Each row is a point on a tangle of strands that fork, close into loops and nearly touch. The rows are in no order.
Points whose rows are less than 103 apart are linked; no others are. Some points are linked to none.
k768: [-41   4  41 -23  39  -1  44 -33  40 -46   8 -29  21  60  33  26   6  14
   3 -41 -41  16  36  -5  31 -52  20  -1   6 -13 -12 -10  84]
k811: [  6  34 -10 -22   2 -31 -10   3  14   5 -12   7  -2 -16   3  45  11   5
  46 -19  -3  35  11  24   2  -3 -11  21 -22 -16   1   4 -18]
k564: [-40  18 -36  -3 -38 -22   0 -15  10  43   3 -12  55 -17  32  22   9  41
  49  10 -33  58  22  -8 -16   6 -45  11  20 -36   0 -25  19]
k171: [ -2  -5   1 -13  30 -40 -37 -20  -3 -17  -5   0  -4 -24  32  50  -3  -1
  -2 -49 -11 -15 -27 -22  -8  29  49   4 -29  17   2  42 -26]
k738: [-23  37 -12  13   6  42  -5  23 -10  -6  15   9 -16 -33  22  -6  23 -10
   7  50  -6 -12  27  -5  26  20   1   8 -46  -4  58 -37   6]
k664: [ 29 -50  22 -32  11 -29  -6 -20   6 -28  41 -40 -12  23  -9  11 -22 -21
  29 -36 -37   0  -9   4  17 -26   3 -20  -7  15 -22  40  49]
k833: [  3  61 -11 -34  23 -34 -14  17   2 -17 -11   9  14 -51  -2  77  37  -6
  20 -38  20  51   9  28 -11  10  13   2 -12 -33   3  -7 -17]
k249: [-62   4 -31  30 -21  14 -10 -12  -9  46 -14   6  24  11   3 -26  40   9
   3  69  -6  22  28 -37  -3  16 -42  -6  27 -42  20 -61  15]
k984: [ -2 -18  13   5  13 -15  44  -2  43  30  20  -8   4  32  -2  20   7  19
  25  -1 -50  -6  16  -4  44 -23   0   8   9  44 -16  18   7]
k584: [ -4  16 -48  29 -24  21  20   1 -15  -7 -16 -18 -55 -37  19 -26 -28   1
 -22 -16  16 -43 -22 -39 -28 -36 -17  22 -24  30  20  -1  -9]
k119: [  7 -14   6 -24 -10 -14  -1 -11  -1  -8 -18  43  10  19  -9 -29 -26   3
 -23  -1  -6  10 -16  32 -16  -6  15  18   3 -35 -24  22  14]
k903: [ 39 -25 -22 -17 -25  -8  12   8  10  20  -6 -36 -54  36 -22 -33 -42 -22
  -2 -30  25  12  -6   7   7 -41  -5  17 -14   8 -21  -2  11]
k179: [-38  32 -27  33  -1  24   9   3  -9  -5 -12  18 -24 -40  27 -14  13  15
  -6  21  -1 -24  18 -31  15  12  -3  17 -51 -13  36 -10  -3]
k537: [  2  12  17 -33  12  -9 -12  -9  12 -23  -4  24  40 -17  -5  44  15 -13
  17 -16  -8  45   7  43  -4   3  30  -8  35  -2 -19   4   0]
k737: [ 15  43  22 -19  31  40 -23  40  -2 -18  28  15 -13 -27 -17  -7  -1 -53
 -12  62 -18 -10  -3  31 -24 -26 -13 -16 -27 -36  49 -19  16]
k495: [ 13  36 -22  31 -39  26  -5  34 -20 -11   5 -11 -49 -57  48 -10 -12 -20
  -2 -44  23 -38 -22 -30 -26  -8  -6   8 -25  32   7   0   1]
k707: [ -6  26  -5 -22  11   0 -15 -23 -15 -31 -38  19 -25 -13 -18  33  14 -16
  10 -23   5  19 -13  -4 -13  -3  33   5 -12  -6  11  13 -18]
k16: [  6  11 -40   9 -38  12   5  17 -15  36   0 -33 -22  -4 -13 -14 -10  32
  41  31  39  37   0 -12 -27  -1 -55   2  -3 -14  14 -39 -40]
k421: [-14   5 -35  46 -54 -21  12  21 -18  21  -9  -1   7 -27  17 -27 -29  35
   1  25  21   8  -6  -2 -30  12 -54  30  19 -38   5 -24  26]
k81: [ 17   5   1   4 -41 -37   5  15  -2   2  -1   6 -28  -4   5 -18 -38   5
  -1 -19  32  31  -5  15 -39 -16 -46  41  -1 -24 -22   2  35]
k3: [-26   5   6  26 -26 -25  36 -16   9  -6  -3 -24  55   2  51  14 -24  62
   6   5 -25   9 -18   1   2  -8 -43  24  11   4 -29   7  12]
k681: [ 46 -13  16 -28   7  -6 -24  36 -21   8   3  13 -13   7 -21  -6  -3 -26
   0  18  33   9 -14  33   2  -7   5   1  -1 -29   2  16 -16]
k722: [  0 -36  53  -3   2   5  25  12  42 -24  54 -32  39  39  13 -14 -22  17
  -4  10 -33  18   5  20  31 -45  10 -27  18 -18 -23   1  32]
k625: [-49  -9 -36  24 -40 -11  -9  -4  -3  46 -13 -19  38  -3  29  -8  17  23
  28  31 -17  21  15 -29  -1  26 -58   9  18 -41   4 -37  16]
k927: [-22  15  12 -19  30   1  -5 -21  -5 -50 -46 -13  -9   0  -6  55  23 -41
  17 -29  12  37  -3  -6   1   5  49 -10  14  26  14 -11 -26]
k957: [ 13 -10  13  14 -21 -29  12   5   1   0   4 -20  11   3  18   2 -20  35
  11 -19   3   3 -13   3  -2  -8   8  11  12  38 -25  21 -18]
k208: [-42   6 -16  24 -17  16   0 -26 -10  22 -19  34  40  10  -2  -7  18  15
 -13  51 -10 -22   9  -8   1  23  17 -19  36 -12  20  -3  -9]
k319: [ -7  16  36  21 -25  32 -17  22  -8  -6   0  27  35 -27 -15 -23  -9 -15
 -16  36  41 -10 -15 -21 -27 -16  16 -44  57  15   7   0 -14]
k758: [ 14  -6  -1 -13  54  32   1  22   1   1  17   7 -24 -12  -2  17  44 -60
   1  40 -15 -17   5  34  43   5  -6 -22 -39 -20  41 -17 -13]
k23: [ -4 -19  20  -9 -31 -46   2  -5  -2 -12  -1   0  -5  20  14 -24 -38   8
   8  -9   3  33  -9  14  -7 -24 -26  35 -16 -32 -28   3  67]
k785: [-29 -36  30   5  11  21  26  -5  33  17  -8   0  20  55  -9 -24   7  -9
  -9   5 -29  20  11   7  42 -15  -5 -13  24  11 -43 -22   9]
k885: [-22   7  18  11 -14 -42  33 -40  33 -31  -4  -7  45  -2  45  19 -16  82
  -9 -21 -46  -6 -10  -3 -10   0  -9  32  -1  -4 -26   6  27]
k945: [  5   1  30  10  -6   4 -18   9 -37 -42 -14  16  -6 -31  -9  -2 -10 -26
  -1 -21  50  17 -47 -20 -15 -14  25 -32  13  30   6  10   9]
k431: [-43   0   9  18  -8   3  42 -41  33 -36 -41  -4  35  24  25   0  10  26
 -24 -31 -40  26   2 -14  13  -5  -4  17  18  -2 -31 -15  60]
k25: [ 12 -50  25 -18  35 -13  -7 -10  11 -10   9   5   1  45 -16  -2  -2 -13
  -3   1 -23  19  15  20  28  10  13 -13   2  -4 -10  25   9]
k936: [ 14  36 -15  -8 -18  -3  -3  10   5  16  -7  -4 -26 -25  -8   6  -1  18
  34  -3  27  37  -5   8 -14  10 -23  11 -19 -14   1 -23 -37]
k402: [ 25 -45  14  -9  31 -47 -45   0 -26 -27  14 -28 -46 -11  -3  32  -6 -14
  -5 -21  20 -20 -14   6   9  18  25  -3 -34   5  19  36 -12]
k403: [-14   8 -13   0  38  23   3 -34 -18 -24   3  21   1   1 -27  -3   5  11
 -33  34  17 -48   0 -18 -23 -11  46 -11 -38  -4  59  41  -8]
k997: [-10  22   4   1  14  26 -33  23 -24   4  14  -5   9 -16 -11 -32  13  -3
  15  82  23   6  26   9 -19 -21  -9 -19 -11 -52  53 -30  -8]
k994: [-48  27 -32  36 -10  16   6 -14 -27  10 -28  26  31 -33  19  -9  12  27
  -3  36   2 -29   0 -32 -11  11  -1   2  -5  -1  16  -8 -17]
k474: [ 17 -25  -9   7 -10  27  17  10   3  47   7   4  -1  37 -39 -35 -11  17
 -39  39   8 -39   4  -1  16  16  -1   7  18  -2   7   7 -31]
k744: [ 41  43 -24 -29  15  13  13  35  22 -28  15   9 -62 -26   3  -7   4 -33
  30  -3   7  42  -7  24 -39 -16 -40  16 -43 -45  19 -46  22]
k809: [  1  43 -16  23 -27  39 -17  39 -32  11  28 -15 -16 -54  51   8  20  -7
  19  14  25 -44  -7 -11   8   9  -2 -16 -20  23  18 -23 -34]
k373: [  7 -30  -4  10 -14 -23  28 -20  15  15  11   0  50  40   6  -9 -16  57
 -22  17 -26 -24  -3  13  11  24   3  15  10   2 -29  18   0]
k228: [ 31  20  -4 -20  27  52  -8  39  14   0  25  11 -30 -35  17  10  46 -66
  -2  26 -46 -22  -1  53  18  12 -15  -6 -12 -17  30 -18  10]
k871: [ 11 -45  15  20  -9  -6  -1 -19  -5  14  18   8  24  40 -15 -17 -25  42
 -36  33   7 -23  11  11   5  36  14   7   9   4  -5  27 -16]
k560: [ 37   7 -20  31 -30  30  -5  38 -10  11  18  -9 -41 -22   3 -22 -36 -27
 -26   2  36 -42  -1   4  -9 -17  21   3  18  30  14   3 -24]
k577: [-34 -48  34  15   9  -1  -1 -44 -20 -54  -2 -31  10  36  16 -10 -24  26
 -23 -26  12 -10 -15 -39   9  20  43 -18  -2  37  -9  -3   2]
k98: [  9 -32  20 -22  36 -66  -7 -17  -4 -17  20 -28 -21  49  -7  30 -11   0
   3 -29  -4   6   3   1  27  -7   2  12 -52  -4  -3  25  29]
k117: [-40 -15  14  21  16  10  48 -45  17  -5 -31  31  16  51  -6 -16  11  14
 -31   0 -33   9  13 -14   0  15   2   6  11 -10 -30 -19  56]
k7: [ 39  35 -12  -2  -7  44  -8  49  37  27  32  -2 -29 -27  23   7  25 -63
   7   5 -41 -16  24  41  20  -6 -17   8  -5 -10  13 -19  15]
k730: [ -2 -18  -7  26  -1  -7  -2  18  15  49  12 -27 -18  20  11  -3   7  13
  13 -21  -7 -28  17  -5  39   8   5  12 -25  49   8   3 -31]
k103: [ -5 -42  -2  12  17 -33 -12 -15  -5  -4   4 -44 -42  40 -16 -15 -16  25
  -7 -30  24 -17 -12 -39  21   6  -2  11 -49  34  -9   0 -12]
k486: [ -2 -10  16 -26  35  -9  23  -8  49  36   9  26   6  41 -16  10  27 -20
  18 -17 -57   6  36  25  42 -18   1  -2  -5  14 -16  20  18]
k392: [-22  24 -17  -1  15  66  11  13  12 -16  -4   9 -56 -25  -3 -41  16 -42
   0  30 -22 -16   9 -31   2 -49  -7  -2 -44 -11  42 -27  45]
k660: [ 12  -1   3 -39  50 -31 -13 -20 -17 -40 -21  -4   6 -35  -7  63  42 -45
 -10 -28  18   7 -16  41 -15  28  49  -5  -1  -7  33  21 -11]
k248: [-29 -42  36  28   5  12   5 -14 -30 -49  -9 -27  26  27   1  -5 -11   9
 -12  18  26  14 -17 -17  22   7  38 -29  31  36  -9 -12 -13]
k700: [-29  54 -23  -5 -26 -12  -5  -7  -3   8 -31  22  56 -51  19  39  23  33
  42 -31  -1  39  15   4 -25  18  -2  14  11 -14  -9 -15   4]
k764: [ 21  37  12 -19   8  -1 -23  31 -14 -20   6  53  -5 -54 -11  -9   7 -37
 -11   7  11  -4  -8  26 -39 -18  14  -4   6 -50  23   9  29]
k838: [ 30  15  65 -23   4 -19   2   5  33 -32  25 -26  32 -13  -1  48  -7  32
  17 -31  17  40 -16   7   5 -13  -9 -19  24  16 -40  10  -4]
k971: [ 19  -1 -41  19 -22  38  -1   5 -16   4  -6 -12 -63 -17  -2 -44 -32 -25
 -24 -13  10 -49   1 -17 -11 -31   6  24  -8  18  25  12   3]
k265: [  0  64 -46  20 -18  37  29  12  -6 -14 -14  -3 -29 -62   7   3   4  28
  15   5  17  -2 -29 -16 -51  12 -24  -1 -26  14  28 -36 -41]
k880: [ 47 -13  21 -45  21 -15   5 -19  21  -3   6 -28 -24  18 -27  22 -28   3
  26 -43 -18  25 -34  25   1 -36   2 -10  -6  34 -28  28  -7]
k252: [ 15 -23 -26  27 -11 -37   4  -4   3  29  17  -5  10 -12  28  -3 -10  31
  -5 -13 -17 -57  12 -13   0  38  35  17 -12  49 -14  35 -53]
k85: [ 15  14  14  11 -29  10 -19  33  -7  34  11 -15  17  -2   0  14  13   4
  34 -13  20  11   2  12  17   6 -22 -19  18  30 -20  -5 -46]
k721: [  5 -34  25 -20  37 -41 -31 -25 -13 -16   2 -16 -41  40 -20  22  -2  13
  -9 -23  16  -2  -7 -27  11  14  11  11 -54   9  10  11  -9]
k913: [ -7 -27   4  25  10  29  28 -16   0   9 -21  20   4  19 -40 -29 -11  10
 -40  39   4 -35  -6 -20 -11  12  21 -20  23  22  20  28 -35]
k410: [-33   6 -15  23  -3 -50  48 -23  13  25 -21 -14  20  22   5  29   0  62
   9   4 -16   8  12 -21  10  16 -39  33 -21  14 -18  -8 -10]
k830: [-12 -36   6  14 -11  -1  19 -25   5  24   9 -24  65  52   9   1   6  67
 -24  29 -16  -6  18   0  37  28 -27   0  16   7 -17  -6 -19]
k583: [-17 -16  -8  21  18  32  12 -17  -8 -15 -15   7  -4  10 -48 -28 -11   4
 -37  34  13 -27  -2 -30 -21 -28  15 -19 -14  29  46  25 -10]
k244: [-54  13 -29  53  25  10  50 -22 -20   7 -38  24  16   4 -13  -3  23  29
 -47  17   2 -29  10 -55  -5  13 -28   9   7  15  21  -8  19]
k428: [-18 -19 -32  21 -37 -19   2   4 -19  13 -18  11  31  12   4  -7 -34  49
 -25  40  11 -11  -2  -4 -24  32 -47  36  31 -29  -6   0   7]
k263: [ 22 -45  -1   4  26 -32 -37  -8 -23 -23  40 -22 -48 -24  -3   9  -6 -24
 -21 -27  -1 -42   6 -28   2  35  31 -16 -24  18  34  51   3]
k344: [ 25 -26 -36 -42  13 -12 -26   0 -11 -10  18 -12 -67  28 -24 -10 -11 -34
  -1 -30  20 -26  -2  -8  16 -15 -16  25 -74 -15  14  14  36]
k181: [-23  10  50 -12  -6  16  11 -20   4 -69 -12 -50  41  19  33  34 -14  16
  14 -25  21  42  -7  10  10  -4  36  -8  30  16 -28 -33 -10]
k328: [ 20  37  28 -33  -6  -5 -37  29  10  23  13  39  -7 -18 -21 -44  18 -59
 -17  37   6 -26  -5  22 -54 -22 -18 -27  54 -39  -8 -23   3]
k394: [-49  14  26 -12   5  14  -4 -22 -14 -53 -34  -6  27   0  26  43  11 -10
  20 -35   5  38  -5   2  -9   4  64  -6  40  21 -16 -29  -1]
k540: [  0 -20  22 -27  15 -47   2  -8   6 -11  16   5  -8  30  10   6  -9   2
   8 -13 -19  10  13  12  12 -21 -14  36 -38 -22 -16  30  58]
k619: [-50  -4  -6  57  19  17  43 -41 -16  -1 -27  13  42  50  -9  10  18  32
 -42   4   6 -14  21 -37  14  47  -2   1  23   6  -3 -19   6]
k630: [ -7 -45  16  10  31  16  28 -13  37  26  12   9  -2  60 -23 -30  16 -18
 -10 -17 -30   2  19 -31  52 -17 -13 -16  -8  17 -36 -13  42]
k749: [ 27   7   0 -59  23 -18  -4 -24  25  -5 -22 -20 -36  11 -28  27  -5 -11
  26 -60 -18  10 -27   5  -4 -22   7   2 -34  10 -20  27 -25]
k850: [  8   2   4 -20 -17  34 -38 -11 -25  44   0  20  47   5 -19   1  17  -7
  -4  31   1  17   7  18 -14   5   4 -43  56 -23 -11 -10 -42]
k962: [  8 -35 -23  21  11   2  42  -9  41  44 -12 -25 -20  23  -7 -29   0   3
   3 -30 -14 -33  21 -20  33  -5  -3  21  -1  64 -14   2 -26]
k393: [  0  24 -15 -18   3  14 -11   4 -12  -9  -5  53 -12 -34 -13 -32 -17 -15
 -23  16   4 -23  -2  -2 -43 -21  13  22 -29 -47  28  20  34]
k83: [ 65   2  17  10 -24  26 -13  37  -6  21  35  11 -27  -3 -23 -35 -33 -35
 -29  17  43 -26   1  22 -26  -5  10 -16  33   3   5  18 -10]
k184: [  7  26  20 -16 -16 -15   6 -20  36 -24 -25  14  35  -7   7  18  -8  18
   9 -32  -9  25 -24  18 -13  -1  24  -8  34  -3 -34  10  -3]
k805: [-14 -15  17   2  -9 -10   6 -16  -2 -23 -33  14  25   6  -5  -1 -14  16
 -12  -7  -5  29 -12   5 -12   4  21  11  16 -19 -24 -11   9]
k620: [ -1  46   0  -2 -41  34 -42  37 -39  12  27   1  40 -51  34  11  33  -6
  14  11  37   9   9 -19   1  10 -29 -32  11  -5  23 -25 -18]
k923: [ 37  25  -1   5 -52  -8 -11  33 -16  18   2  11 -16  -6  -4 -24 -29 -13
 -17   2  55   7   1  11 -30 -11 -28  32   8 -28  -9 -12  -2]
k742: [ 23  21 -26 -34  11  -1 -10  -9  -2 -13 -27  30 -45 -19 -12  -2  -7  -9
  -1 -28  -4 -19 -25   5 -24  -3  17  14 -37 -16  16  27 -16]
k320: [ 14  13 -21 -23  22   7  -6 -17 -11 -12  -5  55 -18  -4 -22 -15  -5  -1
 -14  14  -1 -28 -10  18 -17  -1  44  -3 -20 -15  26  27  -7]
k812: [ 19  11   9 -32  28  17 -14  30 -15 -10  17   9 -43  -9 -19 -28  -8 -43
 -10  36  25   4  -3  30 -17 -28  -8 -14 -22 -24  38   1  -4]
k818: [-17 -49   6  33  16 -14   5 -36 -18 -20 -12  -9  -9  34  -8 -20 -11  36
 -37 -10  14 -24 -18 -37  11  23  20  -3 -20  32  -1  10 -19]
k771: [-11  64 -33 -28  -2  -7 -27  -9 -15  -9 -12  23  42 -58  18  61  38  13
  46 -28  19  41  21  18 -22  29  18   6   6 -25  10 -22 -18]
k369: [ 53  12 -24 -59  11 -18  -9  -7   8  -8 -13  11 -48 -11 -19  17   6 -29
   8 -55 -11  -6 -25  17 -33 -13   2  19 -48 -15  -5  45 -10]
k937: [ 17 -60  17 -40  13  -9   2 -20  15 -36   9 -14   3  49 -14 -26 -25 -20
  12 -19 -19   5  -3  18  17 -30  13 -24  -7   4 -32  14  50]
k643: [-31 -29  10  18 -23   9 -22  -8 -23  33  11 -18  57  30  13 -18   5  29
  -1  35   0   0  15  -6  41  21  -9 -23  30  16  -1 -11 -26]
k698: [-54   5 -37  66   9 -11  33 -19 -13   3 -32  15  -4   0  -7 -15  12  26
 -11  34   4  11   5 -48  -6  17 -46  20  15 -30  23 -28  45]
k901: [-17 -47   4 -22  23  18 -12 -14 -17 -32 -15  -5 -25  37 -27 -22 -18 -35
   7  -3  -5   7 -32  -6  22 -16  14 -30  10  12 -17   8  36]
k111: [  6  18  20  12 -12  11 -31  25 -40 -32   8  30  17 -43  -7  -5 -16  -7
 -11   9  50 -18 -21 -12 -24 -21  33 -27  14   9  23  20 -14]
k395: [ 32  37  -5  12 -13  17 -13  55  -9 -24  16  -4 -34 -57  37   8  10 -41
  -1 -32  26 -16 -10   4  -6  -3 -13  -5 -20  26   9  -8   8]
k436: [ 31  33 -23  13 -16  28 -11  37 -15  -4  38 -10 -26 -51  53  21  10  -8
   9 -12   5 -41  -7  22  21  22  -2   8 -43  17  19 -16 -28]
k109: [-16  30  20   9  -4  27 -31  29   1   6  -6  41  20 -40  -6 -20  18 -44
 -11  28  -1 -13 -12 -16 -38 -27  26 -23  44 -15  13   0   6]
k147: [ 26  24 -25   9 -20  47   0  41  33  54  10 -11 -30  -4  14 -35   7 -38
 -11  19 -29 -35  29  19  28   1  -4  17   2  -5   0 -20 -12]
k164: [-44  31 -35   4 -31  -2   4 -31  -4  20 -23  -7  76 -12  23  30  16  52
  29   4 -13  37  10  -4 -16  22 -34   7  24  -9  -9 -17  -4]
k973: [ 17 -31 -20 -23   4  -2  10  -3 -11   0   1  -3 -55  41 -31 -45 -28 -19
  -5 -10  19  -7   5   3   6 -33 -20  27 -45 -10   1   4  27]
k139: [ -2  20 -43 -15  11 -27  37 -13  35  14 -22  39 -22   4 -16  -7   6   4
  30 -13 -34  50  16  13 -25 -15 -32  33 -37 -40 -12 -14  21]
k478: [-34 -12 -40  16  -5  23  -2  -7 -12  58  -8  -6  18  28 -29 -31  10  24
  -9  76  -3   4  19 -24  -5   8 -55  -6  22 -41  25 -37   4]
k647: [ 16 -66   5   6  15 -50 -26   3  -1 -10  53 -53 -34 -34   3  38  -7 -24
  10 -32 -29 -25  17 -22  16  42  20 -29 -10  38  13  56   6]
k274: [ -8  16 -47   6 -30  32  -9   2 -22  47   2 -20 -17   3  -3 -42   7  13
  12  61  12  10  20 -18 -11   8 -56  -5  -5 -41  40 -53 -21]
k457: [  7  25  16  -1 -17   4 -35  31 -27  -5   4   6  38 -27  13  29  24  -6
  28  -9  30  28  -1  13  17  20  -9 -21  17   7  -3 -18 -11]
k341: [ 11 -34  41   0 -18  -4   0  26  27  21  34 -10  28  27  15 -24 -26  -7
   5   8 -31  15  -1  18  23 -20 -11   3  30   1 -30  10  29]
k170: [-60 -21  -3  35   3  27   7 -27 -33  10  -9  15  61  30 -10  -6  13  23
 -10  46   8 -16  16 -27  18  31   1 -21  31   8   8 -27 -11]
k510: [ 14  13  16 -12 -29  -7  -5  26   7  23 -13  41  -9  -8 -15 -45 -12 -34
 -19  15  -5 -12 -29  16 -53 -15  -2   5  61 -39 -35 -11  22]
k900: [ 27   4  -4 -35  17  -1 -12 -11   5  17  -6  25  49   4  -5  33  18  -4
  19   3 -27  15  11  48   4  19  47 -20  34  10 -24  35 -22]
k943: [-18 -43  33   0   7  26  32 -16  35 -16  12 -12  46  55   2 -11 -14  17
 -13  14 -20  17  11  23  27   0   9 -17  19 -19 -40  -3   8]
k17: [ 16 -55  -3   9  16  12  15 -18  30  18 -13 -22 -30  40 -33 -36   3 -10
   1 -22  -8   4   7 -17  41 -11  -4  -3  -9  37 -18  -8   5]
k219: [ 36 -21   1  13 -34  -9   2  20   6  20  15 -25 -30  13   1 -20 -29 -15
   3 -24  16  -2  -8  16   0 -22  -3  11  19  30 -20  19   1]
k548: [ 39 -14 -16  -8   7 -31 -31  18   8   6  30 -36 -55   7  11   7 -22 -30
  -4 -32  16 -22  16  14  19 -13  -2  39 -45 -16   7  21  23]
k51: [  9  37  10 -39 -37  30 -46  13   1  47   2  22  42 -13 -12 -15  40 -18
  -2  25  12   6  -4  13 -21   9 -24 -46  58 -29 -15 -29 -28]
k872: [-22  -5  -3  13  23 -45 -13 -17   4  12  11  -3   4 -10  36  26  -8  30
   6 -31 -26 -41  -1 -33  -6  42  40  -5 -25  45 -12  26 -48]
k95: [-46   8 -42  51 -11  -9  23  14 -29   1 -30  -1   6 -42   9 -21 -11  19
 -14  41  13  -4 -12 -37 -27  27 -60  15  39  -9  17 -29  12]
k195: [-39  -3  10  22  29  18  37 -44  -7 -20 -25  14  25  50 -17  -7  16  20
 -29 -11  -3   1  21 -17  11  25  33   1  13  18 -19 -12  23]
k918: [ 13  12   3 -17 -17   3 -12   1  -7  16  -7  29  31   8 -17   8   5   6
   6  25   0   2  -3  41  -6  16  18 -17  27 -16  -8   8 -37]
k70: [ 26 -43  17 -11  11 -41 -24 -10  -3 -25  35 -42 -17 -10  11   7 -19 -33
  13 -38 -43  -2   6 -11  16  10  16 -20  -8  24  -4  66  41]
k310: [ 17 -28   6  23  25 -20  58 -20  55  60  20 -24  -9  35 -23  -7  -1  22
   0 -35 -39 -21  34 -20  43 -14 -10  22   0  52 -27   4   6]
k866: [ 10  25 -26  -4   4  40   3  15   5  -3 -16   4 -68 -24  -5 -32  -5 -38
 -11  -7 -10 -25   5 -11  -1 -19  -5  28 -48  -5  19 -14  24]
k30: [-12   6  13  -2   1 -49 -13 -21 -20 -25 -16  -8   9 -20  23  14 -26  39
  10 -18  16   3 -34 -22 -18   6  11   7 -16  32 -18   3 -32]
k112: [ -3   5   5  31 -18  10 -16  18 -28  -6  -1  13  -6 -16  19  -9   7  -1
  -6  15  16 -17  -9   3   1   8  23 -10   0   2  20  18 -20]
k958: [ 29 -11   2   4 -34   2   8   5   8  25 -12  33 -12  10 -22 -43 -31 -12
 -45  18  -1 -24 -15  22 -30  -7  13  17  34 -24 -14  16  15]
k61: [-16   6  -5  22  30 -42  57 -53  30  17  15 -20  22  39  -5  38   8  79
   1 -22 -33   3  -5 -33   6  16 -40  42 -23  -6 -29 -14 -10]
k280: [-11  28 -19 -18  42  48   0  25  -4 -20  11  12 -23 -14   3  16  40 -25
  13  46 -18   1  24  11  21   9  -8  -8 -45 -24  59 -42  -9]
k755: [  1  31 -16  18 -39  31 -19  39 -14  20   8  21   5 -49  31 -10  18 -13
  18  14  11 -10   0  -7  -5  12  -7 -16  11  -8  18  -8 -13]
k586: [ 57  11  37 -35   7 -24  16  15  29  -7  39 -24 -10   6  -6  36  -2  -5
  29 -38   8  24 -19  21   4 -24 -21 -12  20  45 -32  20  -4]
k986: [-19  -6 -18  30 -23 -25  34 -16 -11  19 -21 -20  19   7  15   5 -14  48
  -1  13 -10  11  -6  -2   2  28 -53  37  12   2 -11 -18 -12]
k349: [-13  21  54 -18  13 -26   4 -17  25 -49  10 -50  25  -8  33  49 -15  40
  29 -28   5  50 -20  -6   7 -27  14  -2  -1  12 -36 -18  -9]
k602: [ 14  -1  14 -39  44 -55 -30 -21 -11 -43   1  -4   6 -25   3  70   7  -5
  -3 -43   4  23 -13  16 -13  16  41   5 -26 -14  10  28 -12]
k998: [ 12  30  27 -20 -18  32 -35  40  -2  22  11  26   3 -19 -25 -16  28 -48
  -4  30  21   1  -3   5 -28 -13  -9 -35  42 -20   7 -34 -11]
k637: [ -2   7  25  11  -6  -4 -21  16 -12 -37  -9   3   7 -29  10  18  10  -7
  22 -32  43  35 -19   6   3  -5   1 -14   7   3 -22  -1   5]
k547: [  2 -42  12 -10  28  28   0  11  -2   4 -19  11 -25  30 -48 -39   7 -49
 -12  23   6   0  -1  -1  25 -29  15 -29  15   5   8  -1   9]
k374: [ 43  -7  10 -16 -11  12 -16  36   2  18  18  11   0   3 -23  -7  -4 -13
  -1   7  17  -8  -1  46  -8  10  21 -15  35   1   2  29 -22]
k399: [ 20 -15 -11  13 -17  18 -11  24  -6  54  21 -36   2  12   4   3  16   9
  34  13   5 -23  21  10  44  17  -4 -12 -13  38   8   3 -61]
k641: [-36 -12  -5  21   5 -21  49 -46  28 -32 -24   0  34   8  32  13  -7  46
 -31 -40 -60 -11  -8 -40   6  -2 -11  21  -4   7 -38  26  42]
k311: [-19  -1  45  13  -6  25 -17  -6 -35 -55 -17   4  10  -9  -6   5 -15 -17
  -5  14  41  27 -11 -12   8 -12  35 -35  46  29  -1  -9 -11]
k822: [ 18  37  -1 -48  51 -12  -7  -7   2 -26 -22  15   5 -42 -18  76  36 -33
  16 -38  37  40  -9  38 -26   9  25   2   9 -12   5  -8 -22]
k561: [ -3   9 -12   4 -24  10   6  34  24  44 -12  21 -19   0   9 -26  17 -17
  -4  13 -15  -4  25  14   8   6  -4  19   0 -18   0  -2  -4]
k753: [ 32 -42   9 -16  30 -25   2  12  29  15  37  -6  -4  24 -20  12   8 -28
  15   3 -36  -1  30  31  28  -1  13 -13  -4  12  -9  41   1]

A tip is a point with one link. Name the tips that can be reached along the links from each point below, in the order of the rows.
k811 -> k252
k25 -> k737, k392, k923, k341, k547
k179 -> k764, k61, k561
k219 -> k548, k30

A fork is a point with three links, a tip a point with one. Leave the first point through the second and follow the links. Name the first fork or tip that comes.
k179, k738 -> k561
k7, k228 -> k170
k16, k274 -> k833
k170, k643 -> k320
k537, k184 -> k998
k328, k510 -> k918
k880, k586 -> k742

A piece is all that can be reached along the links. How many separate loops has the piece of each point below (a circle has one, a figure eight two, a Y none), and how many tips (points with one link)?
k620 -> loops 4, tips 5
k641 -> loops 2, tips 3
k219 -> loops 0, tips 2
k936 -> loops 1, tips 1
